The views of a scene show one set of named points, each view turned or mirrored, shifted and resized as a whole, with a little noise and some points left out.

Scene 1
View 1
Q_497: 2 -11 -2 -1 -1 7 20 -9 -7 -40 -13 -7 11 -8 -6 15 -8 7 2 -29 -4 10 -4 5
 -11 -1 -11
Q_135: 14 22 -1 13 5 -25 -4 -25 14 0 11 0 8 0 -17 7 14 7 -3 -16 18 24 -13 2 11
 -34 -1
Q_639: 9 4 -7 5 -5 -5 7 -20 -7 -31 4 -3 12 -12 -7 1 -2 2 -3 -30 -6 16 -13 0 -7
 -1 -21
Q_10: -3 4 -5 11 -1 -8 3 -19 1 -10 7 0 8 -11 -16 -4 5 7 0 -28 7 22 -15 6 3 -9
 -6
Q_515: 3 -2 1 3 6 -3 9 -11 2 -19 -5 -2 8 -5 -13 12 2 10 4 -21 14 16 -7 7 2 -18
 3
Q_92: 2 1 -19 4 7 5 12 -14 -6 -29 -7 -7 16 -4 2 6 13 10 -7 -25 12 8 -4 -3 -4 4
 -11
Q_995: -14 -7 -15 7 5 9 20 -10 0 -19 -12 -6 15 2 -6 8 14 17 -7 -28 13 12 0 6 0
 2 0
Q_390: 5 9 4 10 4 -18 11 -18 10 -5 -2 -3 4 -2 -21 10 3 8 8 -19 9 24 -6 12 0 -19
 -1
Q_155: 6 7 -1 8 -8 -11 8 -22 0 -23 5 -2 10 -9 -14 4 -3 2 -3 -29 -7 20 -13 4 -3
 -10 -17
Q_330: -10 1 -13 12 0 -4 20 -17 2 -11 -8 -6 12 -2 -14 1 11 11 -1 -28 3 18 -2 10
 -5 7 -9
Q_313: -6 -6 0 7 -14 -1 9 -18 -3 -28 5 1 10 -11 -16 3 -7 4 -6 -36 -12 21 -16 6
 -1 -9 -13
Q_771: 16 8 -2 3 -6 -8 4 -21 -1 -36 4 -1 13 -5 -4 14 -2 1 -11 -27 -5 14 -13 -6
 -1 -20 -18
Q_487: -3 13 -46 11 37 5 16 -11 -3 1 -18 -17 20 3 12 -7 49 26 1 -10 53 0 11 -2
 -3 30 1
Q_351: 3 1 -14 4 4 2 6 -15 -9 -27 -1 -5 13 -13 -3 -2 6 7 0 -27 8 12 -10 -1 -5 4
 -13
Q_912: -17 -2 -8 14 -3 -1 5 -18 7 -6 6 3 12 1 -15 2 13 14 -13 -30 12 22 -12 7
 14 -18 4
Q_281: -5 4 -19 10 11 1 17 -15 7 -14 -12 -7 18 11 -2 14 24 18 -12 -21 23 9 3 1
 4 -8 1
Q_514: 7 -5 -3 -2 6 3 18 -8 -4 -36 -14 -7 12 -4 -3 18 -2 8 2 -23 7 8 -2 4 -8 -6
 -7
View 2
Q_995: -4 -12 2 -6 19 17 -17 22 -14 -20 1 16 -27 -9 12 -15 -19 -8 15 5 1 -7 -11
 -30 -8 -33 9
Q_515: -3 -4 2 2 3 7 -15 8 -11 -16 5 -2 -22 -7 16 -23 -11 -28 -3 16 7 -8 5 -16
 3 -24 2
Q_92: 5 -3 -12 -2 20 15 -11 21 -17 -9 -4 12 -28 -6 1 -16 -16 -11 12 -9 -2 -4 3
 -12 -12 -23 12
Q_351: 1 1 -7 -5 16 8 -12 12 -23 -3 -7 9 -26 -1 -2 -14 -14 -16 15 -3 -1 -4 9 -2
 -8 -25 2
Q_771: 0 -4 -14 4 -2 -3 -5 22 -33 -3 -6 -9 -16 3 4 -15 2 -24 -5 -11 1 -5 25 -10
 12 -7 8
Q_487: 25 9 -27 -7 48 62 -30 7 31 -16 -1 21 -51 -12 -5 -14 -39 -7 21 3 3 -4 -32
 -17 -45 -41 39
Q_10: -11 1 -2 -7 6 9 -21 4 -22 -5 -6 -5 -25 12 4 -8 -7 -28 12 19 8 -7 4 -10
 10 -27 4
Q_330: -9 -2 -1 -9 15 15 -13 14 -17 -6 1 0 -23 0 -2 -1 -19 -8 18 8 4 -7 -12 -26
 7 -38 3
Q_313: -17 -9 6 -8 2 -9 -10 19 -43 -4 -7 0 -15 9 5 -7 -3 -17 14 3 1 -6 13 -16
 17 -24 -7
Q_497: -3 -7 5 0 7 -9 2 25 -28 -10 4 9 -14 -19 7 -21 -18 -6 6 -12 -5 -5 10 -15
 -2 -26 -16
Q_281: 5 -11 -13 0 18 29 -20 23 -1 -23 3 6 -29 -7 13 -15 -16 -15 3 3 5 -8 -12
 -35 -7 -24 29
Q_135: -1 3 -18 4 -5 22 -26 -1 -4 -8 0 -27 -24 17 10 -9 3 -46 -14 28 18 -9 7
 -17 21 -13 26
Q_155: -8 0 -6 -3 0 -1 -9 13 -32 3 -4 -11 -17 7 -2 -6 -4 -21 5 2 4 -6 13 -11 19
 -21 -1
Q_639: -4 2 -8 -4 7 -2 -6 16 -34 5 -7 -3 -18 5 -6 -8 -9 -15 11 -8 -1 -4 16 -4 8
 -21 -2
Q_912: -15 -14 2 -7 8 16 -29 13 -21 -20 -7 3 -27 16 19 -7 -1 -28 12 25 10 -8 -4
 -29 12 -25 19
Q_390: -6 3 -2 0 -4 12 -15 1 -7 -8 9 -20 -19 -1 7 -10 -11 -30 -7 25 14 -10 -1
 -20 19 -28 2
View 3
Q_313: 10 -13 -5 5 -4 -12 -15 6 1 9 10 2 -9 5 -6 -6 -12 11 -6 3 -6 -11 -4 11 2
 -1 11
Q_515: 0 -2 -1 9 -1 -5 -17 10 -3 3 1 3 7 7 -6 -6 2 2 -8 -8 1 -6 -10 8 3 4 5
Q_10: -1 -7 -3 4 0 -16 -14 11 2 8 3 -6 0 0 -3 -6 1 1 -11 1 -1 -11 -4 9 8 -1 6
Q_155: 14 -9 0 0 -2 -13 -8 9 0 6 7 -1 -3 2 -6 -5 -5 3 -8 2 -4 -13 -4 10 2 -1 8
Q_330: -1 0 0 0 1 -7 -18 11 7 5 -6 0 -10 2 2 -11 -7 2 -10 1 8 -16 -11 7 5 -3 13
Q_351: -2 -5 3 4 -5 -7 -11 2 1 -4 0 -3 -11 4 1 2 -4 6 -12 1 4 -12 -1 4 1 5 7
Q_995: -8 5 -2 8 -3 -4 -25 4 6 -2 -7 3 -8 11 2 -9 -6 3 -9 -6 11 -10 -10 7 0 -1
 14
Q_497: 8 -5 3 8 -4 6 -16 2 -4 -2 3 10 -11 9 -3 -2 -13 13 -5 -2 0 -11 -11 4 -4 7
 11
Q_390: 6 -2 0 2 3 -9 -13 19 -2 10 0 1 12 1 -7 -11 5 -4 -9 -5 -1 -11 -14 9 7 0 5
Q_639: 12 -9 3 -1 -4 -10 -7 4 -1 1 5 -1 -10 2 -3 0 -7 6 -9 4 -2 -14 -1 7 -1 2 8
Q_771: 20 -6 2 2 -7 -12 -5 0 -3 -2 10 1 1 9 -7 0 -4 1 -8 -2 -4 -7 1 11 -6 1 8
Q_514: 5 0 5 8 -4 5 -15 3 -5 -5 0 9 -4 11 -2 -2 -6 6 -7 -6 3 -9 -11 3 -5 7 9
Q_912: -6 -2 -11 8 -1 -20 -24 9 8 8 1 -4 2 8 -4 -13 0 -1 -9 -5 3 -6 -4 16 5 -8
 11
Q_281: -5 13 0 6 -3 -8 -21 4 7 -6 -11 0 2 13 1 -10 1 -8 -12 -11 16 -7 -8 9 -3
 -4 13
View 4
Q_515: 9 -18 13 23 -6 -4 -11 15 7 6 14 -6 0 4 1 -12 16 19 8 15 1 4 4 -5 -3 -15
 10
Q_330: 15 -3 12 10 0 5 -2 16 32 18 3 13 14 -7 0 -11 16 10 18 -12 6 -2 3 13 4
 -10 1
Q_514: 19 -4 29 9 -3 -7 -16 18 16 7 7 2 -3 10 15 7 8 26 9 2 -7 -7 14 -7 -4 -7
 10
Q_771: 38 -8 20 31 8 -12 -10 1 25 -4 15 -6 2 16 -3 18 4 37 -4 13 15 5 2 -4 -10
 7 4
Q_487: -6 -36 29 -16 20 -1 -13 34 27 7 -23 17 1 -10 58 -47 -10 -48 17 4 31 -21
 26 48 21 -27 -25
Q_92: 16 -15 28 8 9 -6 -12 17 24 3 -3 0 1 8 20 0 0 9 7 -8 15 -3 12 11 -3 0 -8
Q_313: 21 -3 10 27 -4 -1 -3 4 24 9 13 -5 10 7 -20 13 17 38 10 -19 5 12 -7 -6
 -11 7 3
Q_135: 28 -28 -5 43 9 -2 -1 1 21 0 24 -1 9 0 -14 -23 16 13 -1 55 27 11 -6 11 4
 -22 8
Q_912: 4 -27 9 28 -5 13 2 9 19 20 13 -11 17 -1 -8 -9 27 7 4 3 27 19 -7 12 -3
 -11 10
Q_639: 31 -2 13 24 10 -13 -8 5 30 -4 7 4 4 9 -7 8 2 33 9 -10 7 1 -1 1 -7 9 -9
Q_390: 20 -11 -1 30 -3 -2 -4 10 19 8 21 7 7 -5 -13 -21 20 21 12 31 -1 2 -1 0 5
 -22 12
Q_281: 11 -22 31 7 1 8 -7 20 23 21 2 1 9 1 28 -9 13 -7 1 16 23 -2 15 19 5 -19
 11
Q_995: 1 -14 27 3 -6 8 -7 23 20 21 -2 0 9 0 18 -4 16 2 11 -14 9 0 10 11 0 -11 7
Q_155: 33 -3 7 30 5 -7 -4 2 29 2 15 4 8 5 -16 4 10 33 9 3 8 5 -4 -1 -6 2 0
View 5
Q_912: -9 5 -19 -5 4 6 10 -11 -3 -4 1 -2 -4 4 13 -8 -13 -15 -15 -7 8 17 20 14
 -20 -20 1
Q_487: 10 -23 -26 15 -2 -2 27 -12 23 16 -16 -21 5 27 11 -8 7 4 0 37 7 -3 6 18
 -24 -22 -18
Q_995: -7 -6 -16 1 0 10 11 -1 3 6 -13 0 -5 5 11 -1 -12 -4 -12 8 -5 10 12 9 -14
 -21 -7
Q_330: -12 -2 -13 3 -1 3 6 0 -4 11 -13 1 -2 8 9 -6 -5 -14 -11 1 0 13 9 1 -18
 -17 -9
Q_514: -8 -3 -12 2 -1 5 5 6 0 9 -11 0 -9 2 9 -6 -13 1 -11 -8 -13 -1 7 6 6 -22
 -14
Q_281: -1 -9 -22 2 2 1 14 -1 3 2 -7 -6 0 7 14 -12 -13 -6 -6 11 2 5 19 16 -10
 -24 -4
Q_135: -8 7 -23 -1 2 -11 9 -12 -3 -2 11 -9 2 9 13 -29 -6 -20 -1 -24 15 2 18 14
 -9 -25 -1
Q_351: -6 4 -11 2 4 3 10 -3 -4 13 -10 -7 -7 11 7 -5 -4 -3 -19 -7 -3 8 5 11 -4
 -14 -21
Q_92: -3 -3 -14 4 5 3 12 1 -2 11 -12 -7 -4 9 9 -6 -8 -1 -15 4 -3 6 9 14 -1 -17
 -18
Q_10: -12 9 -14 -2 2 1 7 -10 -5 6 -1 -5 -6 8 8 -10 -4 -14 -14 -17 6 12 10 8
 -15 -17 -10
Q_639: -11 9 -7 1 6 -1 5 3 -14 13 -9 -4 -5 7 7 -9 -6 -10 -20 -16 -2 11 6 8 2
 -12 -20
Q_497: -12 0 -8 1 -1 9 3 9 -6 11 -15 5 -11 0 7 -1 -14 -1 -17 -10 -16 5 5 2 5
 -18 -16
Q_313: -16 12 -8 -4 5 7 2 2 -16 6 -7 2 -8 0 8 -4 -12 -13 -23 -19 -3 18 11 5 -4
 -14 -11
Q_155: -14 10 -10 -1 4 -2 3 2 -15 10 -4 -1 -4 5 8 -13 -7 -16 -16 -20 1 11 10 6
 -2 -14 -13
Q_390: -14 3 -17 0 -4 -3 4 -6 0 3 1 0 -4 6 11 -19 -6 -17 -2 -21 3 3 10 0 -12
 -24 -3

In a view up to two points have been moved. Name them for each view, in the order of its rows, or write none.
view 1 | none
view 2 | none
view 3 | none
view 4 | Q_514
view 5 | Q_281
